Points on a hilly landscape, in no order, each with its height.
A climber steps from a point to the highest of its 2 nearest points, and stops where none of them is higher. Distance is the straight distance between rows; heights are no part of it.
pog h=805: [167  99 138 114 175 116 104  72 121  79  71 108 141  96 148 167 129 161
  91 122  97  63  77 102  96  90 168  99]
Dapar h=365: [130 130 139 131 155 105 102 121 121 162 139 125 103 130  73  89 160 167
  96 116 196 129  76 106  96 144 109 141]
guke h=538: [120 102  81 156 146 138 139 130 126 143 152 121 120 107 138  85 161 150
 108 140 128 198 111 117 109 122 107 142]
vaf h=218: [142 219 151 108  67 113  90 138 116 131 124 130 126 162 121 129 118  86
 152 114 155 106 170 126 144 143 121 111]
Pozi h=177: [ 82  70 126 103  73 149 203 149 122 137 161 139 146 174 124 133 125 115
 130 158  96 114 152 217 173 148 140 110]
nafid h=420: [157  70 121 146 168 142 120  87 134  72  73 108 179  80 178 133  86 144
 126 123 115 121 110  94  76 122 177 164]
Fiva h=543: [123 137 134  89 111 113 141 180 168 125 131 112 169 188  38 153 108  88
 115  92 162 108 124 157 128 119 137 126]
zez h=131: [101 137 128  43  43 136 159 125 148 123 127 116 179 159 119 175 127  71
 124 125 144 109 162 188 166 175 143 100]
Lemez h=273: [124  84 149 187 165 124  97  79 120 148 121 156  64  61 177 116 132 175
 161 172  55 111  95  84 111  76 108 137]
fur h=514: [137 121 135 129 161 119 137 133 129 133 123 151 157 145  82 145 166 154
  94 121 177 137 114 151 124 128 120 143]
Kes h=391: [115  98 115 174 156 148 144 141 145  85 127 119 121 112 156 138  91 128
 150 134  86 140 141  90 131 118 156 155]
zed h=449: [162 119 129 125 154 144 130 109 135  85  85  92 175 105 162 142 105 146
 122 120 119 124 104  74  99 149 215 156]
Sinu h=550: [192 172 123 120 122 151 112  95 160 135 115  72 105 134 126  93  88 180
 123 112 168 116 111  65  71  98 127 154]
pon h=206: [130 198 130 147 120 107 105 142 130 127 106 153 133 146 110 132 140  99
 135 132 155 114 151 111 140 115 139 102]
Bil h=165: [ 92 102 117 120  92 145 194 154 143 115 138 128 169 170 133 140 122 108
 123 133 115 143 116 194 158 149 167 114]
kisu h=231: [126 200 136 119  59 104 135 138 148 145 143 115 145 163 113 112 146  91
 131 136 149 126 162 144 150 156 132 114]
Peda h=797: [161 137 133 149 138 119 105  98 144  91  84 124 131 106 161 155 148 173
 116 130 120 138  92  95  98 126 141 151]
naza h=129: [155 112  80  97 123 169 166 126 164 122 145  95 172 140  99 132 146 137
  83 101 176 152 112 156 106 139 110 150]
Vugi h=542: [113  82 115 152 169 136 147 147 166  82 101 151 151 118 138 150  84 117
 137 124  96 153 107 161  85 126 169 174]
Git h=227: [102 157 165  90  67 121 124 177 143 173 167 131  96 184  46  94 146 123
 150 112 159 112 146 141 156 154  89 133]
Zulik h=769: [149 117 119 150 175 102  70 129 120 149 125 121 103 109  62 120 119 155
 107  89 182  89  70 107  85  88 100 121]
rir h=566: [127 107 128 153 159 110 154 111 140  97 114 145 157 109 134 127 180 177
  98 140 123 140 118 156  92 121 130 150]
gezo h=402: [140 167 129 108  85 142 148 133 158 173 175  81 110 155  87  97 138 158
 120 115 149 164  99  89 112 141 103 156]
ruda h=61: [135 188 150  54  19 125 139 115 123 157 165  96 131 167 129 133 137  99
 104 130 131 111 178 171 158 159 112  94]
remol h=371: [147  85 103 172 191 144  92 102 112 132 101 142 113  82 137 143 147 161
 122 121 101 136  89 111  94  94  97 138]
Barug h=107: [157  86  90 146 170 150 152 114 135 102 105 126 179 123 123 135 122 139
  93 100 143 155 137 172  85 122 131 163]
rofek h=593: [126 160 150 162 112 115 146 107 119 126 105 140 150 129 162 123 156 107
 140 169 111 146 152 133 142 156 151 142]
kibi h=505: [149 164 154 131 147 111 101 122 135  99  85 119 129 111 131 153 137 128
 130 144 149  66 111  46 114  80 161  79]
fibug h=467: [142 155 147 156 141 112  95 109 116 113  77 135 114 106 157 162 140 143
 145 162 110  83 104  75 141  94 147  86]
rer h=483: [145 181 163 125 131  84  84 162 100  90  84 131 162 150 129 166 101  87
 153 103 133  70 157 118 129 115 149  84]
bet h=124: [129 173 104 133  88 158 171 122 149 116 156  90 130 159 109 135 121 123
  90 112 111 126 116 128 134 164 162 113]
Vuk h=266: [135 160 130 177 131 113 124 114 110 150 114 143  91  95 193 108 127 125
 169 163  78 158 142  85 145  85 126 111]
mura h=220: [105 151 161  64  43 124 125 161 137 162 178 114 122 199  70 109 121 103
 134 131 166  96 165 170 166 161  68  91]
zod h=588: [178 158 128 117 150 156  69 134 168 119  85 111 113 117  79 128 128 165
 121  93 162  87 106 107  48  92 127 159]
vadir h=167: [102  99 128  35  86 157 185 104 150 188 186 109 109 149  83  99 156 127
 123 122 174 127  97 132 189 156  88 101]
Keral h=729: [190 123 129 123 157 138  91  87 128  86  78  90 134 104 155 163 113 176
 127  99 150 113  97  64 104 112 151 137]
Piz h=275: [119 154 143 178 151  82  96 114 100 131 118 152  95 101 142 140 179 124
 128 147 117 127 128  78 142 111 102  96]
guzap h=196: [106 121 154  22  28 165 156  94 126 169 154 102 108 162  98 153 128 100
 107 132 144  68 163 170 184 154  54  45]
koz h=87: [156  96 116 136 188 101 114 112 129  90  81 135 144 126  89 182 104 146
 102  69 132 131  98 135  75  95 141 116]
visu h=758: [153 152 179 123 189 147  86 111 146 127 105 106  78 110  82 130 120 157
 151 113 162  69 106  21 117  84 127 102]
Vegi h=348: [ 95 129 146 154 113 107 142 157 155 104 103 150 116 106 153  96 123 124
 182 170  52 126 181 132 122 118 144 192]
Fif h=186: [127 133 139 119 105  97 136 156 127 129 121 136 142 175 107 162 156 128
 132 140 160 138 143 157 166 136 140 134]
Linut h=230: [ 95  74 127 172 157  95 121 137 104 169 119 165  83  87 138  79 140 155
 127 175  95 159 108 135 111 112 129 167]
Sobit h=370: [128 102 102 156 139 148 170 133 155  99 107 113 181  91 158 113 119 146
 116 133  80 135 147 147 100 117 156 192]
Nusol h=421: [113 121 117 186 153 141 145 141 118 116 152 144 104 109 163 107  81 105
 148 143  78 147 167  85 171 126 135 142]
kipo h=643: [132 181 150 138 129 102 114 121 107  91  99 129 174 125 162 143 136  92
 135 135 117 115 164 104 152 161 172 121]
modit h=525: [125 175 147 124 100 120 130 162 160 107 130  97 170 169  65 157  77  80
 137  80 142  89 130 128 138 134 155 120]
zulan h=2: [132 141 162 140 161 137 112 140  94  84  90 120 142 125 185 154  96  94
 183 131 123  88 150  93 158 103 169  59]
mamo h=189: [102 137 153  75 103  99 123 155 108 139 158 153 171 201  82 154  94  65
 129  84 162 118 170 197 129 163 102  85]
Pepot h=682: [178 120 114 135 189 150 104  54 117 114  79 132  87  90 152 156 121 153
 108 112 142  92  86  92  70  89 121 101]
vufon h=34: [123 166 114 158 106 124 124 145  97 120 134 141 139 120 200 120 115  84
 151 150  83 147 190 138 150 125 149 103]
gafi h=181: [122 152 138  71  71 113 112 133 118 115 150 129 171 178 113 154  76  56
 116 109 167 120 187 200 118 179  95  60]
Paz h=851: [129 155 152 142 164  97  56 140 122 119 117 140  97 119  69 176 142 135
 128 118 128  76  91  97 114 101 106  98]
Tugu h=228: [127  67 121 147 160 136 104  67 160  96  91 142  86  65 169 129 138 169
 136 159  35  87 113 112  68  79 129 144]
rog h=183: [139 161 150 118 146  87  78 142  63 125 132 162 161 158 145 152  95 104
 136 125 140 124 189 178 112 160 115  98]
kiz h=486: [173  63  99 143 178 158  86 106 125 109  98 149 128  73 189 124  90 169
 106 136  95 118 145 127  50  86  93 165]
Zatu h=149: [128 146 149 156 136  93  97 158  99 123  87 158 146 123 161 169 100 119
 148 167  95 122 141 137 134 121 154 111]
Tadat h=658: [104  56  99  99 118 147 201 120 138 161 162 141 116 142 133  85 161 154
 131 151 128 177 137 166 160 130 119 159]
fufil h=567: [155  93 105 152 187 171 130 100 132 122 105 116  96  89 181 126 102 152
 138 145 109 136 124  79 112  77 150 138]
farut h=531: [147 120 128 188 173 132 140 102 133 112 110 149 122  98 159 117 157 164
 113 159  79 130 127 140  96  99 130 151]
Moda h=70: [122 168 126  79  38 123 144 119 108 131 145 103 152 162 160 135 119  94
  98 150  98 122 192 169 167 177 136 111]
badaf h=720: [176 152 139 115 165 158  91  81 138 125  88 102  89 108 108 134 101 173
 146  91 182  70 111  51  90  84 128 136]
dema h=480: [141 112 150 142 149 109 124 135 126  74  74 111 184 111 163 154  91 115
 141 127 104 105 102 108 129 149 213 138]
sotis h=468: [147 137 128 160 172 148 118 129 123  82 110 125 128 126 133 147 109 140
 134  98 134 118  89 117 118 110 157 118]
Lel h=642: [151 143 127 154 192 121  92  72 119 126  90 145  97  99 100 150 143 149
 102 105 147  86  89  93  94  99 130  95]
pefa h=325: [ 88 119 141 152 101 107 136 156 129 135 131 179 108 108 158 105 155 122
 171 180  63 161 184 142 136 114  98 162]
Nedum h=155: [ 90 156 121 118 104 127 136 139 131 167 179 139 130 133 164 119 144  97
 140 174  96 185 150 139 148 167 112 123]
guva h=241: [126 184 161 107  79  99 148 119 157 146 136 113 158 151 129 119 182 112
 143 138 155 154 126 129 158 151 125 127]
Penu h=347: [142 149 112 144 154 124 114 120 114 158 135 106  69 107 113  85  97 148
 139 102 168 144 103  37 131 114 131 129]
nos h=264: [110 144 120 117 139 116 113 156  85 169 142 163  98 127 103 114 169 114
 133 121 144 161 112 150 168 144 118 123]
mibu h=265: [112 142 135 159 157 108  98 154  76 148 139 178 111 138 119 139  96  90
 150 112 126 136 145 129 152 144 125  89]
lako h=143: [103 119 121  68  66 127 183 124 167 110 139  98 171 165  81 170 122  86
 101 102 142 107 111 172 157 163 165 102]
Fuf h=513: [122  85 118 145 162 119 147 150 144  68  98 103 182 114 142 150  82 123
 126 110  84 139 115 139 109 138 195 150]
boda h=314: [107 102 124 175 194 109  99 135  95 115 115 179 112 110 124 160 126 112
 139 122  94 132 102 123 128 107 128 103]
Semog h=674: [198 131 109 139 147 155 110 110 130  86 103  82 134 115 175 125 100 165
 115  95 150 143 117  62  84 120 131 149]
nafut h=19: [124 153 137 157 150 136 114 140 103 106 139 128 140 131 194 135  97  90
 154 150 111 115 169  95 148 132 149  79]
rited h=213: [110  60 108 173 180 125 105 140  95 144 139 146  99  67 136  65 126 172
 115 133  97 157  94 132 101 118 119 169]
gagig h=187: [ 89 104 144  85  78 150 185 127 119 151 170 149 141 165 169 110 123  96
 138 175 106 125 176 220 172 165 116 120]
fof h=305: [ 85 102 132 132  95 116 136 150 114 172 146 170 115 132 149  84 186 122
 173 168  89 177 176 167 151 133  92 137]
Govup h=481: [110 125  90 186 137 123 126 132  93 175 171 120  99  97 147  70 130 120
 139 134  99 183 101  95 154 119 132 126]
budal h=351: [142 139 137 152 151 110 114 109 125 159 142 131 102 107 125 107 165 171
 118 119 166 168  66  99  90 137 100 140]
nida h=238: [120 136 147 156 162 104  69 136  64 134 119 176  92 116 166 148 101  99
 158 136 124 119 153 104 142 118 114  75]
tofiv h=396: [168 113  94 150 193 157  96 109 120 126 121 136 126  95 136 129 133 155
  92 109 140 146  88 123  83 110 105 162]
tepo h=166: [ 84  64 131  94  63 164 221 120 170 130 143 128 152 137 138 113 122 111
 129 173  70 114 160 204 160 147 145 134]
vul h=118: [144 110  90 122 147 138 164 131 156 109 128 101 196 149 106 150 127 131
  89 115 145 148 119 159 111 130 147 155]
narir h=287: [ 91 137 116 149 178 105  92 162  98 138 132 169 116 129  93 146 150  97
 130 112 134 147 112 126 146 140 129 102]
nov h=184: [ 94 126 141  41  53 157 161 120 123 159 179 118 112 161 103 139 155  89
 120 134 141 113 154 177 173 172  89  71]
mogi h=799: [133 140 157 125 179 117  70 116 123 122 101 119  72 104  77 166 118 145
 139 112 134  49 105  50 120  86 113  87]
Pumal h=198: [112 146 144 105 135  92 103 171  81 144 154 160 147 167  96 134 111  92
 120 115 159 132 167 177 130 152 111  96]
zosu h=48: [146 200 133 128  90 100 109 120  92 142 142 130 145 138 197 109 128  87
 144 153 113 149 179 125 150 138 119  96]
vemos h=160: [ 84 105  94  84  77 115 132 146  93 190 168 140 131 140 116  88 165  91
 129 157 169 173 156 157 190 147  99  98]
dopo h=539: [121  93 112 151 180 106 123 108 116 121 114 161 129 119  99 141 193 153
  91 130 142 129 109 157  99 116 119 126]
rano h=423: [138 118 152 145 144 132  99  65 105 120 100 120  79 100 168 158 152 144
 159 160 102  79  97  53 141  68 129  65]
roriv h=628: [103  80 129 103 114 133 203 119 154 114 139 144 161 147 131 117 166 147
 123 155 136 155 148 160 158 137 140 146]
kasi h=229: [106 112 138 167 125 133 144 153 120 137 158 152 129 157 146 131 104 119
 127 177 101 158 142 146 151 148 139 151]
gikap h=135: [117 141 120 114  77 164 174 116 128 113 149  88 150 154 132 160 135 108
 108 134  73 149 151 134 160 180 158 126]
zuza h=154: [ 91  82 104  77  88 152 202 122 170 131 154 108 145 155 106 159 133 106
  85 137 127 129 123 179 169 155 153 112]
tavo h=632: [116  83 101 124 111 132 186 102 159 162 177 115 109 119 151  96 141 157
 124 155 103 195 123 153 143 138 104 185]
diri h=333: [155 170 144 165 158 133  96  94 141 124 118 113  95 109 116 126 158 158
 140 125 144 135  80  76 100 115  98 127]
Vuven h=300: [103  82 148 181 167 107 108  96 127 125 109 160  77  61 150 120 125 151
 159 186  27  72 125 109 122  54 103 136]
Mek h=176: [ 91 127 147  47  43 166 186 115 165 170 171  98 100 165  66 124 158 115
 115 121 150  87 127 140 174 151  85  87]
dud h=697: [ 80  35 125  63 101 141 155 139  90 155 175 159 149 157 146 100 118  89
 154 163 135 144 207 201 166 168  74  93]
pifi h=432: [143  97 139 181 177 155 110 119 131  63  79 131 128  93 168 160 114 146
 159 122  99 123  97  95 102 108 153 125]
kep h=341: [101  83 117 188 170 123  96 116 104 139 101 180 106  83 126 140 148 142
 136 150  91 134  96 109 132 102 110 130]
Dotu h=270: [131 135 109 157 123 136 148 114 151 123 147 133 114 126 164 126 141 135
 131 125 122 175 112 120 146 150 154 153]
Silak h=475: [149 169 117 118  85 137 149 127 138  96 108  84 169 127 135 132 148 126
 132 106 120 128 114 109 139 160 197 145]
Sisef h=317: [184 158 131 130 163 152  81  72 146 128 112 110 100  98 156 127 148 168
 122 117 152 141  72  80  72 115  92 144]
Purir h=318: [141 176 149 159 128 102  94 134 146 137 133 119  95 125  74 105 181 154
 128 119 147 113  89  86 111 108  82 122]
Garu h=299: [125 166 131 162 132  86  85 121 109 161 126 133  92  98 120 114 192 140
 128 119 137 131  96  88 148  95  85 116]
mugeg h=253: [119 157 127 123  92 120 174 124 155 125 156 126 132 146 147 133 158 119
 118 124 128 167 125 137 171 156 127 137]
ranas h=237: [103 163 144 109 106 114 117 181 148 159 163 140 101 145  46  87 152 139
 143  93 174 116 123 123 137 133 112 150]
damel h=96: [161 106 104 130 173 132 112 115 127  86  92 115 169 128 123 162 107 168
  89  78 155 141 109 157  66 109 137 157]
katib h=493: [167 151 137 145 155 139 137 132 136  81 102  96 160 140 112 151  84 141
 124  76 155 116  89 112 101 133 170 130]
Vevep h=609: [184 163 129 131 170 134  83  99 147 115  87 114 126 116  89 147 118 159
  90  99 158  78  88 110  55  93 141 112]
tipul h=442: [155 153 120 162 171 145 127 137 112 123 135 125 112 132  87 126 129 136
 119  91 156 126  89 109 122 131 127 135]
metat h=597: [108 112 131 135 134 114 174 140 132 110 118 143 154 134 129 122 192 154
 127 152 118 141 148 170 124 135 146 144]
veso h=106: [142 136 102 130 144 119 149 139 135  99 115 115 185 137 120 156 114 113
 104 118 130 135 132 124 158 131 160 153]
Fino h=437: [ 79  59 113  50 108 132 190 137 130 160 164 159 153 154 126 145 131  86
 132 137 147 138 159 170 193 147 114  88]
Kos h=219: [ 84 127 136  85  78 116 125 168 110 174 177 136  95 164  49 103 123 103
 138 103 185 128 119 154 182 169 108 116]
vobef h=641: [ 75  86 138 154 157 102 137 175 101 131 119 189 132 123 120 131 128  98
 146 139  96 134 169 195 140 120 114 142]
sizo h=164: [ 93 156 132 103  57 126 164 117 102 192 181 125 103 150 162 112 140  99
 153 153  81 193 144 156 157 161  90 110]
kog h=569: [169 168 136 141 125 138  90 119 190 128 102  96 107 126  77  89 111 172
 127 104 167  79 132  83  61  91 132 162]
Zare h=182: [161  64  88 157 168 131  68 108  74 154 128 144 102  80 153  89 120 172
  81 121 150 159  93 131  58 116  80 145]
kuzif h=604: [ 94  86 123 160 122 123 169 139 152 143 161 137 111 107 138  62 135 144
 133 159  91 176 133 141  96 136 116 186]
let h=78: [140 124 152 129 190  83 135 116 122  84  77 140 166 150 106 172 102 126
 120  93 114 116 111 122 109 120 180 117]
Fupeg h=249: [114 171 140 132 114  99  95 173 104 156 135 148  89 142  85 120 158 125
 141  93 166 134 109 135 155 136 111 123]
nosa h=573: [125  69  91 163 147 137 142 138 158 131 145 141 142  91 159  92 138 167
 113 165 118 175 133 131  82 107 108 182]
pemub h=611: [186 114 122 107 188 178  91  93 127  93  99  87 157  89 181 141  70 130
 109  94 179 108 124  75  68  91 119 119]
fiba h=59: [148 191 123 102  51 111 112 124 106 109 147 114 164 147 185 118 123  75
 139 145 122 139 200 159 148 180 135 102]
zitog h=479: [106  97 143  74 144 117 172 154 144 134 133 141 148 181  66 141 163 111
 143 109 195 121 129 159 165 144 107 118]
Gome h=552: [147 199 160 153 110 116 106 148 190 130 115 112 113 126  77 105 111 140
 139 116 149  73 137  67 103  90 139 147]
feg h=878: [161 125 144 146 159 109  94  86 124  86  79 127 127  85 168 167 157 163
 116 128  78  84  98 107  94 111 163 128]
Kare h=419: [157 120 103 141 169 155 106 115 110 140 141 121 131 114 101 118 146 150
 101  78 181 149  98 139 100 128  92 156]
fiz h=175: [ 99 119 132  68  45 149 159 115 112 186 189 121 115 149 148 137 155  86
 122 160 100 159 156 177 182 166  68  79]
zutev h=395: [136  67 115 155 154 150 136 118 157  77  77 135 148  87 163 113  96 160
 131 141  88 116 134 123  58 108 167 190]
mone h=516: [161 162 153 149 149 139 113 148 151  93 104  98 127 136  81 136  74 137
 125  79 166  69 103  88 111  93 158 128]
muz h=378: [110 133 111 104 133 118 139 138 121 184 171 123 113 147  73  85 170 147
 106 121 181 146  95 140 129 158 115 143]
Zub h=209: [102 142 133  97  98 108 101 175  87 178 162 153 121 165  90 119 111  87
 129 113 187 132 136 178 171 164 109 102]
Rikem h=169: [134 160 156 120 122 101  68 136  85 111  91 168 154 125 186 160 120  98
 145 141 122 114 177 161 127 143 138 111]
gab h=568: [ 96  64 111 160 156 132 164 164 168 103 123 163 149 129 129 125 116 126
 144 125 115 148 129 188 108 131 137 175]
fal h=171: [122 185 145 102  78 116 114 135 103 111 137 124 175 171 138 148  88  66
 134  95 143 105 176 187 126 170 134  84]
vas h=158: [102  84 123 127  79 172 207 108 158 128 141 120 141 134 130 107 123 131
 117 149  79 136 145 185 155 163 131 181]
nogov h=692: [151 187 165 146 137  93 101 116 134  93  86 124 157 113 138 146 133 123
 135 129 139 108 120  84 145 147 164 122]
zuv h=210: [113 121 154  29  32 145 123 133 115 175 186 115 118 166  80 110 115  95
 116 127 168  75 198 187 162 151  47  65]
gizi h=185: [122 136 100  74  52 126 113 145 110 160 167 125 144 161 129 143 112  76
 114 133 158 142 193 186 169 162  97  87]
Mesus h=526: [158  78 107 144 189 168 101  98 130 118  95 121  99  57 196 126 100 177
 125 147  89 117 127  89  82  63 114 161]
gige h=93: [125 138 116 142 132 105 140 143 116 118 122 151 155 144 144 160 110 103
 116 116 110 130 170 157 169 125 169 130]
Pofu h=510: [111 115  94 162 141 127 140 142 108 159 170 119 108 117 111  88 129 130
 105 118 141 174 100 112 138 141 133 123]
ked h=535: [149 177 158 152 135 117 101 134 155 110  91 115 117 128  90 121 100 121
 134 123 162  53 115  63 122  82 146 112]
sabok h=733: [169 109  83 151 183 132  51 119  96 142 114 116  95  86 103 107 125 155
  88  83 176 110  68 103  57  86  86 127]
zor h=553: [144 139 149 172 145 117 152 115 124 101  95 143 154 116 178 121 137 145
 125 158  78 117 136 139 119 123 168 136]
mef h=159: [ 88 107 125  78  91 135 193 110 143 177 184 111 104 148 115 116 169 114
 115 146 142 167 100 144 174 173 106 115]
vib h=199: [131  73 101 161 179 122  84  92  73 167 135 133 102  62 146  77 144 179
 101 124 115 154  72 115  88 115 114 161]
zaro h=586: [171 150  97 121 116 149 121 149 158 108 119  88 131 140  92 139 113 160
 100  89 191 133 105 133  96 111 142 158]
zosud h=390: [131 137 124  84 108 136 154 140 166 155 161 104 116 162  85 117 157 160
 109 133 169 150 115 127 113 143 117 156]
kapu h=148: [118 119 112 132 104 163 187 117 144 114 126 105 174 144 126 124 137 137
 119 151  81 156 142 167 147 172 161 176]
Zan h=174: [100 100  95  84  84 126 111 158  69 175 165 148 130 155 135 123 123  86
 132 149 148 171 193 193 172 154  86  94]
Korul h=459: [ 92  52 105  74 133 131 191 141 134 145 153 150 148 143  95 125 166 114
 144 124 178 137 124 154 198 132 118 121]
milom h=561: [133 155 123 123 116 127 123 183 179 124 123 108 136 159  56 144 112 130
 123  92 174 106 100 135 103  99 139 155]
Nipi h=294: [127 159 116 152 129 130 133 133 127 121 120 127 103 109 174 136 123 121
 158 136 115 160 118  84 157 113 147 116]
Kegi h=416: [102  97 127  29 107 122 170 151 112 167 166 149 136 178  78 131 141 100
 125 120 183 115 170 170 193 140 107  76]
nup h=322: [140 151 117 142 153 131 110 139 105 150 146 125  84 112 151 108 115 111
 144 126 143 149 131  48 163 124 138 104]
Lipas h=429: [147 212 144 134  95 130 132 116 169 134 146  80 127 148 124 126 130 118
 139 123 118 121 126  62 132 135 127 137]
Vor h=691: [ 69  69 122 109 119 119 157 174  92 138 140 192 131 148 131 119 131  87
 167 146 114 151 190 209 164 145 105 126]
Lito h=394: [117  95 139 170 188 158 133 125 124  63  98 131 123  72 178 146 122 122
 166 140  66  93 126  91 124  84 149 114]
lutuf h=622: [180 135  95 118 105 166 119 126 140  97 130  84 139 129 146 126 119 167
 101 100 152 161 110 115  87 135 127 174]
Bobil h=502: [138 178 149  87  99 133 142 148 159  91 124  89 161 165  92 135 132 119
 117  91 134  98 124 132 137 179 187 144]
zasot h=208: [132 161 165 130 163 103  67 126  78 115 113 161  90 114 168 155 116 111
 154 139 135  77 145  78 138 100 132  44]
gidi h=807: [121 158 137 147 168  98  75 163 118 153 133 139  99 121  54 131 119 124
 128 107 162  88  98  92 120 105 106 112]
gese h=447: [172 189 112 121  80 142 141 105 174 123 126  68 141 135 129 119 139 146
 115 110 128 144 111  83 134 140 145 157]
mab h=248: [125  67 107 174 148 125  84  69 122 139 108 154  71  73 163 137 145 171
 126 162  48 106  82 120  87  74 103 131]
kelak h=358: [104 107 164 182 153 128 118 146 137  85  81 151 121  83 179 134 106 130
 169 164  58 101 136 123 120  91 150 148]
fipab h=81: [127 149 125 123  79 108 132 141 108 108 131 120 183 151 152 155  97  83
 110 128 102 118 175 166 168 165 163 134]
kotor h=329: [ 86 106 152 179 152 116 116 139 142 114 114 174  94  81 154 118 144 120
 154 180  42  99 133 141 100  84 118 150]
bokuf h=743: [147 156 153 140 139 104 127 116 151 109  95 128 137 124 130 157 172 150
 116 148 134 121  96 116 128 143 141 143]
Dopar h=142: [112 104  88 106 105 160 177 127 166 148 170 106 144 131 100 139 138 121
  79 126 134 158 112 167 142 143 132 133]
Lati h=482: [153 186 163 109  98 128 133 151 175  88 116  72 162 142  90  99 132 148
 121 100 151  90  97 105  98 155 166 154]
zur h=537: [172 116 118 146 134 152 147  97 133 121 131 124 124 112 199  91 120 180
 112 125 115 181 120 158  83 117 109 196]
Fum h=615: [171 112 105 145 162 178 126 100 139 107 107 101 118 100 196 121 116 168
 144 125  99 154 119  77  99 123 143 169]
Gezes h=214: [ 94 128 154 133 103 122 137 156 109 125 153 166 143 133 180 122 103 103
 153 168  89 147 158 192 142 154 127 148]
Bem h=450: [119 110 101 182 138 139 156 107 128 148 158 126  83  93 173  92  91 126
 164 139  81 177 131  89 154 131 143 147]
fopen h=194: [125 179 124 127 124 142 119 169 134 128 136 119 125 160  95 139 126 104
 127 120 137 131 122 109 135 120 158 102]
Delo h=497: [111 115 140 116 163 100 150 141 125 139 141 152 143 168  48 160 140 128
 119  93 174 137  99 148 135 140 121 135]
dumab h=132: [117 159 145 147 142  94 100 153  93 140 118 154 126 140 150 163 127 133
 126 163 133 123 102 129 138 111 143 110]
sif h=388: [156 186 116 132 101 122 140 118 151 167 155  78 100 124 126 109 126 151
 145 121 147 193  79  71 112 131 107 137]
kekud h=640: [200 117 142  93 171 178  80  68 121  86  74  91 132  97 170 136 104 160
 118  94 176  70 118  60  56  89 106 116]
vig h=683: [183 121 134 112 174 163  83  42 125 111  77 100  89  94 123 150 126 167
 124 100 147  68 100  57  76  71 107  96]
tir h=570: [189 112 109 146 144 166 106  88 126 120  98 104 128 111 210 100 105 174
 124 122 101 167 126 114  56  99 101 175]
bupe h=600: [ 71  67 116 157 128 127 164 172 146 119 137 178 116 116 115  93 137 110
 146 144 100 148 146 192 134 133 116 174]
mor h=150: [ 83 144 102 110 100 135 161 125 120 194 177 139  93 146 107  84 158 106
 129 125 137 172 122 146 164 176 134 123]
kun h=735: [ 58  32 123  77 102 139 187 155 115 144 167 184 131 150 125  97 130 100
 164 157 109 132 196 191 186 144  94 120]
pum h=367: [168 146  92 140 143 148 124 104 125 167 154  88  91 101 149 104 109 154
 120 111 145 182  94  49 124 115 114 138]
feput h=200: [124 138 132  79  74 128 140 160 110 148 154 131 149 183 118 154 137 110
 126 133 146 128 156 176 185 150 112 113]
Teso h=506: [123 174 150 124 125  83 104 174 134  85 102 112 156 163  75 158 114  97
 137  88 154  88 151 115 124 126 153 107]
tidod h=197: [113 128 133  84 101 130 140 141 103 143 156 152 160 160 164 131 110  90
 140 162 118 153 179 216 148 183 125 118]
lased h=247: [102 106 134 185 149 100 130 139 106 149 140 151 116 115 150 112 141 148
 129 160 121 156 118 135 131 129 134 159]
faleb h=368: [106 100 125 159 121 137 154 150 160  94 107 127 127 102 157 121  79 128
 160 154  57 126 169 112 135 118 175 183]
nasi h=211: [110 144 142  94  55 132 146 171 132 149 157 104 136 189  58 153 113  94
 119 126 150 104 145 161 176 162 110  90]
vutus h=690: [ 72  44 113 103 121 126 183 160 124 163 177 161 115 125 122  91 158 127
 134 154 118 161 153 168 185 143 115 142]
telar h=414: [130 192 151  99  57 125 136 135 179 149 163  87 117 163  83 110 121 129
 133 117 136 119 120 104 137 144 116 157]

For each start below, name the point where the climber stops.
Rikem => narir
gikap => lased
fof => kun
rer => feg
kibi => Paz
dumab => gezo
mab => Paz
Fino => kun
zutev => kun
Kegi => kun
fal => narir

Two climbers start at each pair of points below. Name the first point that both come to, or write -.
kep, Piz => ked
zasot, boda => ked
Zatu, zulan => -
